Points on a hilly landscape, in no order, each with its height.
From any point a climber takes the steepest step (rise divided by distance) to one of its 6 nearest points. It stops when none of these is higher. Distance is the straight distance between rows; heights are no part of it.
J598 height 247: [141 105 103 118 166 147 176 148]
J718 height 528: [102 112 128 121 153 169 160 127]
J521 height 372: [ 96 163 132 141 100 123  83 127]
J387 height 353: [151 144 132 133  97  87  97 125]
J777 height 648: [ 87 127 144 123 138 169 131 103]
J331 height 369: [148  99 128 115 151 140 169 129]
J35 height 449: [186 135 133 133  92  60 104 138]
J40 height 260: [ 87 124 105 129 175 188 162 143]
J415 height 604: [176 143 133 133  81  56 105 151]
J194 height 429: [ 71 126  95 131 177 198 158 145]
J800 height 344: [120 107 107 121 169 161 170 143]
J882 height 602: [113 124 145 125 132 147 125 100]
J591 height 227: [184 114 139 124 106  80 111 109]
J694 height 401: [140 149 131 139  96  88  96 133]
J160 height 638: [114 167 136 143  85  98  92 157]
J935 height 430: [127 166 149 139  70  78 115 180]
J640 height 278: [160  96 111 116 162 135 176 146]
J422 height 383: [ 53 145 142 135 135 185 106  96]
J693 height 414: [126 106 129 119 151 151 165 128]
J341 height 362: [163 149 129 135  86  71  98 148]
J161 height 287: [224  90 144 118 115  70 134 111]
J199 height 474: [135 148 134 133 102 100  94 120]
J657 height 562: [113 112 136 119 147 161 155 118]
J71 height 419: [146 159 146 141  70  68 114 179]
J379 height 280: [172  87 129 117 151 122 175 136]
J491 height 293: [156 148 131 134  92  79  96 134]
J580 height 675: [128 125 141 124 121 130 116  99]
J843 height 386: [121 110 120 121 159 161 169 134]
J766 height 593: [118 120 142 122 130 139 126 101]
J744 height 387: [202 119 135 127  98  57 106 126]
J180 height 515: [ 49 131 132 134 158 207 143 116]
J368 height 415: [ 90 163 133 140 103 127  85 121]
J494 height 170: [122 122  51 129 199 165 152 148]
J999 height 232: [130 113  81 121 181 155 168 153]
J833 height 619: [160 101 144 115 128 119 142 108]
J954 height 320: [201 110 140 122 105  68 115 112]
J649 height 226: [191  98 145 116 118  91 136 109]
J228 height 422: [133 162 157 141  63  72 119 187]
J879 height 489: [134 163 135 140  78  79 103 164]
J293 height 624: [ 86 120 138 123 151 181 149 116]
J939 height 621: [ 77 135 144 130 129 169 112  94]
J31 height 332: [184  91 143 114 132 105 153 115]
J952 height 544: [ 92 115 125 124 158 174 160 130]
J675 height 349: [158 110 143 118 121 109 125 104]
J499 height 642: [147 134 134 128 105  98  98 112]
J534 height 588: [ 79 122 127 125 158 185 157 123]
J408 height 197: [123 116  69 128 184 162 160 154]
J185 height 576: [ 67 140 144 132 132 176 109  97]
J230 height 306: [ 41 135 143 138 147 203 125  99]
J847 height 140: [110 127  40 131 207 177 135 132]
J36 height 104: [103 130  60 130 192 176 151 149]
J884 height 679: [139 156 134 139  86  82  94 150]
J908 height 319: [218  97 141 121 108  62 122 111]
J330 height 335: [164  95 137 116 144 128 166 126]
J518 height 577: [117 137 137 130 115 126  99 105]
J837 height 435: [148 107 143 116 131 126 143 107]
J109 height 417: [109 155 131 137 102 117  89 124]
J530 height 161: [ 94 119  99 127 175 180 164 148]
J974 height 418: [157 155 138 140  75  62 109 169]
J919 height 502: [110 163 133 138  96 107  86 137]
J653 height 454: [192 133 133 133  90  56 102 138]
J98 height 614: [111 118 142 121 134 154 132 106]
J943 height 563: [137 131 137 128 114 115 103 106]
J978 height 396: [154 156 139 139  75  68 104 165]
J79 height 475: [ 90 155 133 139 113 138  87 106]
J148 height 281: [187  87 139 113 136 109 164 124]
J13 height 691: [132 108 140 118 140 146 148 115]
J57 height 263: [205  92 144 116 118  78 132 106]
J299 height 627: [ 99 119 139 120 144 164 146 110]
J910 height 455: [115 158 133 139  96 104  90 130]
J60 height 626: [106 116 110 122 169 171 170 145]
J76 height 404: [173  98 145 115 132 109 149 112]
J316 height 477: [105 153 136 135 107 122  89 111]
J763 height 154: [ 85 127  82 133 185 189 156 150]
J866 height 162: [183 107 141 118 117  94 123 106]
J854 height 432: [102 167 132 144  96 116  85 134]
J174 height 566: [ 97 139 142 129 121 145 102  99]
J475 height 506: [ 53 129 141 131 152 199 136 102]
J830 height 298: [163  96 126 117 154 128 174 139]
J889 height 599: [ 85 159 135 137 110 135  89 113]
J706 height 416: [134 155 172 135  56  71 128 191]
J641 height 24: [ 98 126  71 130 189 180 155 152]
J45 height 390: [158 124 140 124 114 102 110 105]
J152 height 674: [ 64 123 118 130 168 198 157 132]
J861 height 591: [ 65 129 142 131 147 189 133 105]
J619 height 427: [ 74 156 136 140 116 154  86 100]
J481 height 456: [173 149 138 136  75  53 107 169]
J721 height 625: [118 128 140 125 124 137 115  99]
J421 height 264: [117 118  88 125 178 166 166 152]
J664 height 117: [109 124  68 128 189 174 158 151]
J397 height 269: [172 128 134 127 101  82 102 117]

Call two points neighbours if one is among the 6 nearest of the other. Go from one point of each pair to the other, from neighbour to neighbour, staying as high as possible. Name the lowest point that can't be avoided.
J884, J833 -> J837
J60, J889 -> J952
J13, J152 -> J98
J833, J415 -> J71
J152, J777 -> J293
J499, J580 -> J943
J580, J889 -> J174

Where does a climber stop that starts at each point below?
J109 -> J884
J763 -> J152
J57 -> J415
J854 -> J884
J952 -> J777
J999 -> J60
J148 -> J833
J174 -> J580
J161 -> J415
J954 -> J415
J640 -> J13
